Points on a hilly landscape, in no order, each with its height.
A climber steps from a point to the highest of its 2 nearest points, and stops where none of them is higher. Distance is the straight distance between rows; heights are no part of it.
<935> height 479: [127 165  78 103 215 127  31 149 155 146 131 103 105 113 203 162 141 144
  84 139 123 101  80 165  98  69 169 163 188 117 177 102  90 115 139 127
 153 123 190  87 158]
<1480> height 175: [118 154 111 112  88 118 137 134 110 127 153  85 105 160 160 146 132 124
 108 137 120 142 121 158 103 160 195 102 133 197 218 137 165 121 114 127
 167 159 126 116 214]
<19> height 423: [116 141 159 121  86  94 151 134 110  66 129 113 144 139 102 213  86 132
 135 158 120 125 153 125 152 180 104 106 126 156 109 152 183 150 123  88
 157 159  75 142 186]
<1402> height 349: [142 153 102 146 144 166 128  93 160 132 150 125 114 116 189  84 173 116
 109 151 152 154 117 172 104 105 167 153 160 144 168  88  57  79  99 109
 106 161 131  89 152]
<1455> height 193: [134 141 157 124  58 162 185 135 115  98 161 100  91 156 169 100 163 115
 101 127 147 167 137 161  99 149 187 103 113 200 204 125 149 110 128 134
 140 172  91  80 202]
<201> height 562: [107 148  91 103 159 149 113 138  83 110  85 155 170 111 143 120 108 162
 141 133 138 145 122 120 137  85 114 142 126  73  69 100 128 122 157 132
 130 110 131 177 113]
<940> height 294: [123 136 141 177 141 128 150  60 142 108 104 109 112 130  93 161 148 108
 124 148 142 138 191 149 132 198 111 138 179 182 140 147 108 141  86  74
  97 179  75 102 171]
<159> height 396: [120 154 139 139 128 103 182 129  94  79 109 114 117 146 149 150 117 127
 147 113 127 128 147 167 142 189 160  96 101 181 172 161 138 136 120 124
 144 151 131 168 133]
<1118> height 233: [141 112 176 139 119 110 159 101 126 159  78 135 121 189  72 146 139 106
 169  88 139 113 148 114 122 195 139 125  78 123 118 157 143 151 111 154
  99 131 118 140 112]
<907> height 359: [170 116 187 141  99  91 151 134 151 149 153 132 110 133 106 103 104 126
 168 103 162 120  45 147 169 124 123 129  91  83  84 110 119 140 123 132
 100 114 122 153  72]
<1494> height 231: [124  89 151 157  93  83 161 104 169 121 154 135 126 128  79 138 105  98
 152 123 110 115 138 114 158 165  96 101  93 137  88 128 137 152 112 128
 114 122 109 160 127]
<944> height 88: [124 105  53 118 207 133 127 140 149 120 150 115  70 118 160  66 182 142
 110  76 119 126 109 141 135  93 122 104 136 121 173 121 124  94 132 165
 126  97 145 134 106]
<932> height 265: [144  97 145 175 137 157 149  68 174 107 154 120 104 111  80 143 164 114
 112 152 141 138 157 119 139 161  74 148 174 154 118 117  93 130  87  74
  81 164  67  77 157]
<1491> height 303: [126 196 127 142 168 120 120 120  87  78  99 112 122 112 165 161 114 145
 139 159 170 119 102 209 155 138 145 131 164 153 136 114 103 132 142  83
 155 159 113 158 131]
<1425> height 314: [ 81  97  75 152  97 141 153 124 159  74 151 157 173  58 149 117  95 109
 123 147  79 131 197  90 143  89  83  90 126 155  95 127 105 135 136 118
 143 113 161 147 119]
<1262> height 480: [ 96  95  98 136 179  54  85 136 161 143 136 122  85  97  61 154 124 111
 118  98 103  70 117 128 177 126  66 106 142 122 114 133 177 169 160 129
 153  89  97 157 106]
<1107> height 239: [136 111 127 134 124 110 118  82 155 239 149 140 141 168 102  80 141 130
 146 122 106 159  89 131 126 158 152 142  96  80 146  94  92 117  82 151
  65 122 136 167 138]
<177> height 324: [136 139 155 148 145 162 151  80 105 120  54 114 107 158 101 150 172 116
 119 118 163 122 201 137  96 206 143 145 152 176 149 174 108 145 112 112
 113 167 100  92 145]
<825> height 196: [146 174 135  79 136 114  47 154  77 179  89 103 153 166 128 182 122 163
 109 146 123 111 108 104  91 146 166 175 164 100 164 149 139 132 112 117
 153 149 141 119 182]
<600> height 275: [154 137 196 129  61 116 137 162 123 100 125 144 144 103 120 138  74  94
 143 140 168  99 145 118 126 114 126 124 116 150  61 154 146 167 165 118
 161 113 156 112  82]
<267> height 159: [ 83 119  92 118 116 157 106 118 105 118  80 172 175  89  96 125 103 110
 136 131 121 107 208  83 106  79 105 115 120 119  57 121 132 163 160 143
 149 102 157 152  95]
<1238> height 417: [122 160  99 139 166 111  81 112 133 142 126 117 141 120 164 142 122 120
 112 163 121 116 135 153 112 127 156 153 165 150 150 142 113 118 126 100
 158 139 164 118 142]
<1369> height 422: [134 147 130 166 178 166 161  92 122  76  76 146 124  96 148 111 159 121
 130 131 161 123 182 162 126 132 115 149 159 144 104 144  63 112 123 107
 109 148 125 105  68]
<755> height 433: [112 126  93  94 166 130 128 143  98 155 100 125 144 164 130 155 129 181
 133 104 110 137  89 103 136 147 142 131 105  82 155 123 147 119 116 147
 109 124 129 183 166]
<73> height 592: [112 122 132 135 148 148  81 121 113 180 104 135 107 142  70 126 152 113
 126 116 153  85 110 106 129 121 131 127 122 130 148 122 130 160 149 169
 125 105 132 124 107]
<1146> height 316: [144 117 186 148  71 168 202  89 117 139  77 159 153 165 103  92 140 110
 164 110 143 178 208 123  92 158 148 141  86 117  91 140 108 125 100 150
  68 151 111 101  92]
<920> height 620: [133 143 187 123  69 131 105 145 117 221 110 159 176 144 111 119 108 126
 142 148 109 116 116  92 102 136 156 157  91 112 152 132  72 138 105 159
  92 126 195 122 113]
<1080> height 352: [ 89  90 113 161  58 145 166  92 156  88 164 160 169  97 131  79 109  90
 132 152 100 149 218 121 125 115 123  85 102 166 102 138 135 134 131 128
 139 130 125 136 127]
<200> height 421: [170 159 172 147 148 146  86 106 151 146 119 118 149 115 147 144 139 125
 118 168 149 123 105 141 116 125 131 187 179 115 113 121  60 110 106  87
 109 150 146  66 122]
<1017> height 354: [142 149 185 135 101 175 177 126  98  84  92 121 124 140 135 135 151 119
 111 127 165 140 181 136 106 171 148 124 130 180 142 171 114 136 142 117
 127 163 113  76 133]
<555> height 180: [133 109 122 117 103 171 160 149 120  62 178 126 125 127 143 120 145 158
 120 143 123 161 115 107 143 104 106 116 121 124 128 103 147 103 128 123
 131 145  87 113 163]
<862> height 204: [111 111 118 141 116 123 127 102 148 194 170 117 114 150 105  98 138 127
 140 126 121 132  64 144 156 144 158 104  97 131 181  81 112 128 112 146
 100 122 117 155 160]
<33> height 246: [144  86 126 117 122  90 104 144 160 186 180 110 110 142 102 149 106 161
 127 114 113 114  14 128 172 115 117 117 113  69 126 100 164 141 132 126
 119 108 111 159 138]
<798> height 234: [168 125 162 100 109 107  94 151 114 170 109 128 148 158 119 131 116 125
 130 122 126 120 124  79  84 128 136 182 124  79  88 166 167 130 127 147
 141 113 156 113  98]
<1479> height 292: [111  88 120  95 103  80 127 179 145 101 157 133 121 109 107 139  77 123
 139  87  87 101 123  79 153  86  94  69  76 111  90 128 183 162 169 165
 159  75 160 165 107]
<382> height 350: [123 156 177 129  98 158  87 157  93 142 135 131 120 117 112 125 117 117
 125 157 185  97  82 141 135  76 147 127 128 150 148  98 130 159 183 135
 153 118 127  91 114]
<135> height 445: [108 100 144 142  89 171 131  87 130 190 147 153 127 156 109  33 167  91
 133 135 140 154 152 131  95 105 168 125  85 139 150  93 138 109 133 175
 107 127  96 115 131]
<381> height 169: [ 96 113  86 130 171  93  86 142 152 123 147 112 129  92 107 190 106 131
 102 152  93 108 125 100 150 120  67 137 177 130 121 127 167 143 138  92
 153 119 109 132 168]
<911> height 502: [160  67  94 141 178 114 204 116 181 126 122 161 113 118 120 114 174 131
 132  70  96 156 144 102 143 166  68 148 118  87 107 134  94  92  72 130
  61 126 101 152  94]
<86> height 402: [129 138 153 128 108 119 107 172 114 132 166 105  86 123 123 128 111 141
 126 124 163  89  41 161 163  91 151 101 119 143 176 108 149 151 169 144
 159 108 131 110 113]
<542> height 500: [123 133 120 100 170 117 101 137  86 166  81 125 116 173  89 157 132 149
 146  87 138  96 104 112 131 144 146 126 107 105 155 136 166 148 139 163
 136 113 127 165 124]
<1199> height 281: [131 100 157 157  70  73 143 108 159 107 198 123  99 127  89  92 114  94
 148 136 131 122 114 183 174 134 112  88  96 125  86 111 156 154 135 137
 137 120  82 152 108]
<518> height 351: [155 139 179 155  92 147 170  81 118 119 109 139 144 141 114  93 127 114
 161 146 168 174 172 151 114 142 138 152 129 126  84 125 105 127 106 110
  86 159  96 108 110]
<1077> height 254: [164 150 116 132 165 109 181  86 119 153  82 117 119 177 150 112 163 146
 156  91 128 173 139 160 116 198 159 152 128 111 160 141  93  93  63 120
  75 159 114 163 138]
<575> height 347: [121 174 124 129 144  91 135 150  86  77 136  97  80 128 159 128 118 137
 135 122 151 103 105 216 158 141 160  90 134 171 172 137 147 140 152 122
 171 137 122 171 117]
<624> height 301: [167 133 203 144  91 105 156 128 134 162 120 139 128 141 117  78 111  99
 168 108 161 120 104 143 133 134 152 139  84 119  96 141 107 136 132 149
 107 109 156 125  45]
<711> height 138: [ 87 119 129 128  97 161 120 148  95  57 146 106  88 129  92 156 147 119
  95 160 151 118 184 154 125 123 115  76 139 176 142 146 214 176 186 143
 178 136  63  91 177]
<539> height 84: [116 121 105 157 139  85 120 119 186 154 171 127 162  89 151 143  85 121
 119 158  85 125  99 130 166 149 101 125 140 139 127 128  89 128 110  92
 122 111 175 161 139]
<422> height 184: [ 79 111 105 123 123 153  77 111 104 107 116 148 140 109  79 139 110 109
 123 159 140 107 193 102 106  78  96 115 147 131  68 125 188 175 175 129
 165 112 107 123 133]
<1436> height 507: [186 188 196 104  97 177 155 139  99 110 113 106  97 143 179  77 165 127
 120 115 209 160  98 171  92 110 184 155 148 148 149 120 108  82 125 115
 120 173  90  57 136]
<821> height 166: [130 135 143 122 122 128 126 135 126 179 133  98  97 153 112 161 137 159
 131 112 147  92  24 141 162 148 168 117 126 128 211  94  97 142 109 125
 107 139 129 136 172]
<53> height 374: [ 88 143 133 134  86  91 121 143 117  90 143 125 137 113  94 187  70 106
 137 168 130 103 153 146 168 147 114  78 124 180 123 144 175 178 149 113
 181 125 110 156 152]
<781> height 323: [103 144 105 111 122  91  68 169 109 129 140  98 117 117  87 213  77 122
 117 158 123  85 116 134 149 124 115  93 155 161 164 148 205 184 164 122
 193 107 115 129 148]
<141> height 424: [136 130 132 111 142 120  76 146 127 160 112  90 102 147  95 198 146 123
  89 125 115  87 135  88 101 168 129 139 170 165 186 172 153 148 118 123
 152 133 131  77 178]
<587> height 473: [144 120 167 105  72 107 179 148 127  77 128 117 167 152 121 206  94 138
 135 126  87 149 162  72 122 183 104 125 106 142 106 160 170 121 102  98
 137 158 105 119 185]
<1059> height 360: [123 131  78 144 191 101 109 113 142  90 135 111  86 116 189  68 155  93
 106 102 106 128 205 179  85 117 145 113 161 177 149 192 158 111 151 137
 192 118 161 119  83]
<153> height 373: [134 104 102 104 148  97 170 139 145 149 133 139 149 145 147 151 111 175
 135 101  88 159  84 115 159 167 118 130 101  71 115 123 134 106  94 119
  87 123 128 198 152]
<1344> height 143: [ 78 125  89 126 127 175 122 147  95  39 160 107  90 110 134 131 151 139
  97 158 131 135 160 142 134  92 115  81 150 175 167 115 175 142 171 135
 166 140  86 105 183]
<9> height 471: [117 163 138 145 136 135  85  92 121 180  88 169 187 108 145  79 107  99
 146 150 144 124 168 159  99  93 157 160 128 115  81 121  67 126 147 126
 130 111 182 133  49]
<870> height 307: [109 113 108 108 141 107  49 176 125 137 156 109 102 112  81 179  93 125
 112 138 119  88  99 100 135  71  92  99 156 123 138 129 200 182 185 144
 172  76 134 110 116]
<272> height 136: [ 95 108 110 104  91 167 136 128  89 121  89 166 181 135 109 123 113 125
 139 131 108 145 199  64  93  95 130 123  91 117  83 129 160 130 143 167
 134 116 139 141 122]
<22> height 69: [135 111 138 169 106  74 140 105 203 147 150 137 159  81 124 135  82  82
 137 145  94 110 149 109 149 154  91 131 135 144  86 146  79 137 101  91
 114 110 182 137  98]
<405> height 559: [125 119 168 133  66 151 103 135 147 206 163 157 169 120 123  83 116 118
 121 172 104 135 105  83 103  91 138 159 107 107 129 101  89 112 115 147
  95 121 170 102 125]
<327> height 510: [133 161 166 125 101 121 145 132 117 159  84 122 165 153 121 188 114 116
 133 132 103 113 175 103 105 219 156 128 126 190 188 190  86 146  88 116
 120 152 184 117 145]
<1328> height 509: [ 85 120 148 120 101 166  96 116  97 202 109 157 149 154  84  88 136 108
 136 135 138 117 142  98  96 104 159 121  82 131 149 107 132 143 152 184
 118 111 140 129 123]
<996> height 228: [143  74 117 160 149 127 135  84 177 151 160 120  90 134  62 137 175 119
 124 125 119 131 113 105 148 161  74 142 144 114 123 103 128 132  89 114
  81 140  65 120 153]
<318> height 429: [118 171  96 117 201 141  62 136  90 109 100 116  96 121 143 129 144 136
 122 135 188 100 101 183 129  69 148 136 167 118 133 101 136 136 180 132
 166 119 118 122 107]
<725> height 264: [109 130 101 148 150 169 167 159 131  68 120 143 147  73 177 131 136 137
 115 127 101 123 157 117 146 106 106 112 136 160 149 136  66 109 138 129
 127 115 178 106  83]
<439> height 142: [135 125 110 116 195  92 155 164 122  95  99 136 103 108 147 114 129 154
 138  73 128 108 115 135 160 128  99 122 118  98 106 148 131 118 141 146
 130  98 141 175  68]
<1246> height 161: [ 98  89 145 127  77 165 113 126 119  92 147 133 122 125  74 138 120 103
 111 164 144 122 185 103 103 107 100 103 134 144  77 139 213 171 172 138
 168 129  78  86 160]
<1090> height 287: [167 154  92 137 169  95 153  88 148 144 130  96  74 155 177  88 171 129
 129  93 155 150 100 200 112 164 179 147 157 136 176 126  97  85  77 112
 108 158 119 144 148]
<359> height 388: [178 146 184 134 103 131 129 116 130 144 137 122 141 138 127 113 128 132
 144 153 160 158  94 135 121 130 131 174 144 101  96 120 104 113 108 100
  97 146 113  97 117]
<775> height 425: [113 147 153 169 131 158 106  97 159 145 137 159 156  87 164  59 124  90
 135 167 151 124 137 175 123  72 150 137 125 148 111  95  55 119 160 120
 129 116 168  95  63]
<639> height 114: [142 112  76 112 237 101 142 155 155 134 115 128  79 119 162  73 162 158
 120  44 119 119  94 150 157 119 105 117 128  80 135 141 117  92 136 155
 112  87 144 165  63]
<481> height 252: [158 135 160 110  95 105 104 187 133 100 140 130 147  91 140 164  64 110
 127 138 126  96 136  87 122 102 102 139 146 141  82 166 158 159 158 105
 179  99 184 104  94]
<558> height 528: [144 165 114 117 176 107  39 167 140 159 151  96 114 111 172 165 103 148
 104 149 145  89  33 179 139  70 160 151 177 104 157 107 120 137 162 106
 169 110 172 105 124]
<694> height 137: [131 109 123 100 135 147  94 157 149 205 160 107 113 134 127 159 137 187
  98 118 118 101   6 106 156 115 143 135 130  87 193  92  89 126 109 128
  86 126 154 132 172]
<266> height 224: [129 131 100 121 170 121 171 106 101 125  70 138 131 166 144 113 160 142
 147  83 121 152 169 133 116 173 141 137 107 113 133 153 129  95 104 152
 113 134 116 170 107]
<766> height 331: [109 109 109 166 140 113 139 103 160 108 144 127 119 106 148  77 137  83
 111 117 103 118 214 153 110 138 131 101 132 190 140 188 135 132 147 133
 167 109 161 115  79]
<1031> height 273: [158 116 152 132 103  98 168  85 147 199 132 145 157 193 106 113 117 135
 180 110 103 194 119 133 122 169 145 147  74  73 119 103 106 118  67 134
  43 147 122 170 147]
<642> height 375: [113  89 114 107 142  78  71 159 147 173 152 116 103 122  65 150  98 119
 124  87  98  77  93  85 148  90  91  94 109 105 114 134 191 178 177 167
 157  66 141 147  95]
<21> height 53: [114 107 113 176 113  83 160  63 190 168 117 154 170  98 112 100  96  78
 150 114  79 138 190 126 139 170 103 119 113 136  85 141  59 137  91 113
  87 109 169 166  82]
<1006> height 468: [122 130 146 126 130 140 138 130 122 152  90 115 119 159  94 182 149 118
 116 112 117  95 148  86 119 201 139 118 120 183 199 173 115 145 102 143
 119 137 146 105 162]
<1071> height 211: [107 140 136 114  73 181 163 145  83  98 129 130 147 146 172 100 139 133
 114 142 126 172 178 120  86 117 179 109 103 176 178 138 161 109 146 148
 149 155 118 101 174]
<469> height 367: [ 92 150  65 113 161 138  65 110  88 147 126 108  93 149 121  97 154 139
 122 137 161 132 101 178 117  80 162 115 145 109 155  76 169 130 163 153
 160 119  89 141 157]
<126> height 214: [165 144 177  83 100 132  72 157  91 178  96 126 159 169 119 157 131 135
 111 138 118 120 148  66  64 153 149 181 141 110 133 182 139 127 111 138
 144 141 157  78 147]
<850> height 576: [156 150 135  92 136 188 149 159  81 131  74 137 126 156 163  84 176 151
 125 101 156 151 135 106  87 107 159 157 126  97 140 145 111  74 118 170
 115 134 137  86  93]
<1465> height 308: [133  99 139 112 100  97 128 139 152 177 153 136 157 138 101 157  84 147
 138 116  95 124  63  83 147 130 115 121  86  78  91 103 140 137 118 133
  99 109 142 178 142]
<1197> height 348: [130  83 152 151  79 108 135 128 164  81 198 125  91 100  68 136 125 112
 127 155 133 109 100 137 176 113  63 106 131 110  68  98 168 154 135 118
 132 121  59 121 131]
<731> height 383: [140 141 161 158 115 199 195 101 115  49  88 132 132 106 149 114 159 128
 115 135 163 148 208 150 111 156 126 132 158 167 111 168  78 116 123  92
 110 173  99  72 106]
<815> height 407: [175  75 111 125 130 144 206  94 162 133 120 170 139 153 106 108 168 129
 154  86 104 187 168  90 117 150  81 151  98  64  74 116 100  88  61 140
  45 136  82 145 108]
<505> height 271: [137 116 169 126 105 147 187 106 109 141  66 161 149 166  82 135 139 127
 171  92 134 138 150  93 122 168 121 137  68  99  91 122  97 127 102 164
  61 133 123 147  97]
<182> height 326: [150  92 122 126 107 110 179  74 145 151 125 165 157 182 102 105 131 125
 177 104 105 197 165 119 111 152 117 138  65  55  59  99 141 110  85 140
  67 141  81 186 137]
<1029> height 485: [ 87 168  85 110 195 160  58 133  79 137  84 146 159 110 140 136 122 145
 128 150 149 114 137 140 120  79 141 137 146 118 131 103 112 143 173 137
 151 109 154 151 116]
<999> height 160: [114 119 106 110 142 162 122 159 107  73 141 107 107 123 129 156 142 150
 101 131 113 124 141  86 126 108 103 111 150 153 154 136 168 134 148 129
 155 126 115  90 165]
<1326> height 191: [119  97  91 100 148  82  90 177 156 130 165 122 144  91 138 166  80 145
 108 133  75 121 113  71 132  95  73 136 158  92  93 143 192 132 142 111
 156  95 154 140 152]
<943> height 207: [120 112 146 126  72 148 144 141 140 101 182 129 158 107 107 158  94 144
 128 170 115 140  82  87 158 108  94 117 118 128 104  82 123 135 123  98
 112 135 109 128 168]
<671> height 274: [123  84 136 124  87  79 120 145 151 122 183 114 103 128  70 177  95 133
 134 130 109 100  64 118 175 121  86  97 104  92  91 101 196 156 137 132
 143 111  73 152 147]
<1063> height 117: [157 123 115 105 139 135 121 148 155 175 180 116 134 126 170 135 119 192
 106 136 131 153   7 152 163 119 141 147 147  73 146  86  95 101 109  96
  92 130 135 150 170]
<1233> height 276: [ 92 112  85 137 115 119 171 132 145  74 118 162 164  64 139 121  98 124
 138 111  93 134 163 111 169 114  84  90 102 121  73 107  90 136 135 127
 118 103 150 194 103]
<1232> height 448: [110 156  54 113 216  95  41 140 143 165 123 112 136 122 194 153 124 137
  86 143  84 118 137 147  92 106 155 154 180 128 173 146 124 110 130 120
 167 114 198 129 157]
<1210> height 561: [143 167 206 132  83 132 131 142 105 197  83 142 166 148 114 145 109 114
 150 134 132 106 135 118 107 184 169 140 104 158 182 160  61 152 104 139
  98 139 197 115 111]
<959> height 611: [164  79 128 123 170 106 159 136 163 146 119 124 113 132 115 147 165 140
 118  88  94 128 123  65 126 168  79 177 144  92 115 156 127  92  83 124
  90 129 116 110 120]
<392> height 464: [152  93 142 146 148 115 148 112 163 112 155 139  87 111  85  96 152 125
 143 108 154 116  83 143 177 127  71 125 117  87  75 103 114 131 119 134
  89 110  77 152  88]
<1069> height 183: [134 121 114  80 141  89 174 186 107  77  94 152 122 121 149 115 101 157
 157  52 121 120 118 122 159 104 107  92  69  65  64 128 145 129 157 166
 134  88 147 206  66]
<676> height 227: [117 146  83 113 117 182 159 113  85  91 126 126 140 147 180  99 167 151
 118 143 128 193 162 131  99 117 169 131 134 142 174 111 140  81 109 128
 131 171  93 124 191]
<488> height 236: [127  97 140  91  97 120 170 185 122  96 112 152 126 131 110 156  98 142
 151  75 109 109 118  67 147 103 106  92  48  94  80 119 149 136 152 179
 119  93 160 161  96]
<167> height 238: [109 118 118 126  96 132 177 154 134  79 147 146 160  92 137 150  87 151
 138 132 104 134 103  96 176 120  90  98  96 122 103  97 100 135 123 120
 109 123 142 176 139]
<777> height 272: [107 164 104 137 133 137 133 108  80  70 116 127 153 123 163 132 110 143
 139 170 141 158 158 167 133 129 142 128 147 147 119 123 140 121 135  96
 155 158  98 161 154]
<828> height 262: [179 118 170 128 135  86 128 144 139 166 105 126 114 151 115 114 127 110
 144  86 132 103 123 105 110 155 130 159 111 103  98 180 139 127 125 154
 128  97 167 119  53]
<566> height 213: [103 105  88 104 141 108  67 155 142 134 135 140 162  94 123 154  88 112
 116 147  84 115 183  63  98  80  83 137 162 119  85 156 177 148 154 121
 169  93 177 123 131]
<801> height 310: [105 108  74 119 154 123  73 112 108 159 138 102  86 156  78 132 159 141
 121 129 134 124  88 142 133 109 124 118 140  87 136  89 199 138 143 153
 149 116  60 141 164]
<864> height 526: [158 100 147 107 125  98 153 152 135 102 139 107 122 151 124 174 133 149
 121 108  98 138 125  79 123 167  99 146 128 114 116 158 178 109 103 109
 132 142  99 110 163]
<102> height 465: [144 142 134 122 144  99  89 166 132 162 157 108 117 120 160 123  99 154
 124 118 144  98  29 159 160  94 155 131 131 104 150 124 130 134 156 122
 149  98 170 140  94]
<162> height 200: [109 126 122 142 165  80 157  75 113 140  71 139 128 170  89 134 138 115
 167  99 123 132 176 148 136 201 127 121 107 124 112 144 144 140 106 131
 113 138  91 193 125]
<1271> height 593: [104  96 117 148 163  97 117 126 157 102 146 141  93  84  86 113 132 117
 127 104 129  82 112 134 185 111  64  98 123 117  86 113 122 155 158 137
 129  93 108 162  90]
<756> height 232: [132 116 133 101  99 148  87 170 119 113 146 141 173  98 147 131  94 120
 118 162 115 129 158  66  83  60 106 153 152 113  75 145 164 132 157 124
 167 109 180  80 113]
<633> height 157: [ 94 139  79 118 122 109  82 111 117 179 143  94 122 167 119 153 128 124
 109 154 101 131 128 129 108 156 173 114 137 156 201 128 173 130 108 135
 162 138 127 134 211]
<889> height 247: [108 136  73 120 132 149 137  91 100 128 126 137 166 150 150 114 136 152
 136 157 110 184 150 130 116 134 141 141 127 109 133 104 138 105 103 114
 117 155  93 171 189]
<1147> height 444: [130 146 173 131  81 131 213 122  95  54 116 135 133 162 146 127 123 132
 162 119 136 164 167 164 136 176 156  96  73 157 135 142 142 123 123 134
 122 165  94 150 137]
<1012> height 309: [127 143 212 133  52 154 124 163 108 121 132 135 128 121  84 151  93 104
 126 154 178  96 113 123 138 120 133 105 108 171 119 129 149 183 181 133
 148 119 119  91 120]
<190> height 530: [121 130 110 139 174 122 101 112 136 124 108 148 144 100 144  94 125 108
 133 123 136 112 153 143 122  99 113 143 144 118  77 139 105 126 158 130
 150  96 164 133  51]
<819> height 466: [164 100 137 146 134 138 119 123 172 159 156 118 110 129 147  97 167 112
 106 133 114 129 124 100  99 129 128 164 156 126 137 152 105  97  98 128
 117 126 167  65 112]
<1268> height 218: [104 169 133 124 150 185 129 144  87  58 113 121 144  95 133 179 129 165
 115 154 151 112  98 125 170 123 110 111 150 164 156  94  73 136 140  92
 129 153 112 117 164]
<1330> height 391: [ 86 113 131 156  67 179 151  83 124 142 137 172 170 114 131  45 130 100
 133 157 123 162 200 129 100  95 150 110  97 154 122 112 111 119 139 146
 118 131 124 119 113]
<451> height 655: [129 157 102  95 150 186 139 150  74 104  86 151 162 130 171  95 142 163
 136 133 149 165 135 114 107  82 133 154 135  79  99 117 119  83 134 145
 124 134 127 128 101]
<976> height 472: [106 148  81 163 219 135 113  90 139 115  84 140 127  97 164  99 157 119
 124 117 136 118 159 177 129 120 126 137 153 137 125 127  72 111 138 118
 133 123 148 147  72]
<357> height 176: [130 154 100  95 120 111  81 130 101 153 130  77 131 166 127 192 125 157
 107 154 115 136  96 127 113 157 158 141 170 125 176 124 179 121 104 105
 165 154  98 118 219]
<706> height 390: [131 167  95 142 161 117 119 126 122  87 125 107 109 117 202 114 135 116
 109 138 126 136 160 181  99 128 162 134 171 179 161 164 136 103 133 105
 180 146 153 121 128]
<1237> height 320: [157 159  85 145 167 130 129  86 152  94 149 104  63 124 191  81 184 108
 108 126 173 151 107 219 103 115 164 148 181 151 153 101 100  78  99 107
 131 167  97 107 152]
<636> height 100: [140 132 128 152 139 123 103 118 186 178 182 128 150 102 161 121 110 142
 112 167 115 138  53 152 157 122 130 153 144 108 136  89  51 117 109  91
  91 125 169 126 138]
<698> height 508: [156  87 149 118  78 146 118 156 163 163 190 136 151 126 137  98 129 123
 112 149  89 145 105  61  96  98 111 162 126 103 109 133 128 101 107 139
 121 118 168  77 124]
<414> height 384: [123 157 137 161 162 160  97 106 165 146 140 131 106 101 174  78 157 101
 116 146 167 113  91 189 123  78 169 146 145 147 153  85  52 107 142 127
 123 129 160  83 100]
<225> height 557: [185 175 185 132  93 144 182 133 117  82 150  96 110 134 178 106 148 142
 127 129 165 170 102 175 129 149 159 136 144 166 156 123  91  90 101  86
 110 182  98  90 142]
<1172> height 506: [166 157 184 121  76 142 203 129 107  91 155 129 129 158 165  97 130 147
 162 133 154 195 113 169 136 141 158 125  93 131 145 105 124  95 105 112
 100 175  75 131 147]
<446> height 517: [162 177 148  96 129 173 160 151  90 128  87 122  85 154 182  54 181 129
 127  95 195 146 114 161  80 107 195 147 127 130 164 130 116  68 125 163
 119 149 115  88 108]
<169> height 242: [118 142 102 131 175 156 120 156 132  91 138 127 133  83 164 151 126 157
 112 139 124 110  90 126 165 101 109 127 145 137 153 105  78 120 141 109
 131 115 162 117 123]
<574> height 257: [131  92 125 138 133 135 101 111 133 141 139 106  82 144  60 156 165 126
 112 128 140 110  94 111 134 134  89 134 150 107 120 108 174 147 128 137
 129 129  56  93 152]
<368> height 297: [109 124  84 144 136 131 169 142 129  65 126 151 136  90 191  72 136 114
 128 101  96 144 201 150 125 101 126  94 122 153 130 167 111 108 149 152
 154 107 169 137  54]
<620> height 392: [110 139 104 132 183 124  78 127 133 133 100 120 136 106 117 194 129 117
  98 151 114  94 162 101 120 144 104 153 178 163 151 157 127 137 125  94
 151 134 140  99 158]

For each start below, name the point where the climber stops.
<1071>: <225>
<1326>: <558>
<22>: <959>
<266>: <190>
<943>: <73>
<357>: <1271>
<996>: <190>

Call two points neighbours if one is among the 2 nearest of the other. Go from one point of each pair to the other, from neighbour to neighbour, staying as high as possible. Name the lowest point that can't be avoided.
<959> and <920>: <633>
<1238> and <190>: <1268>
<1271> and <959>: <870>
<225> and <190>: <996>
<1197> and <422>: <711>
<1197> and <73>: <33>
<225> and <451>: <1436>

For each start below, name every point that the climber comes to, in order.
<633>: <357> > <825> > <126> > <798> > <828> > <624> > <907> > <392> > <1271>
<1344>: <999> > <555> > <943> > <167> > <1233> > <1425> > <1080> > <1330> > <135> > <1328> > <73>
<1455>: <1071> > <676> > <889> > <777> > <1491> > <575> > <159> > <1147> > <1172> > <225>
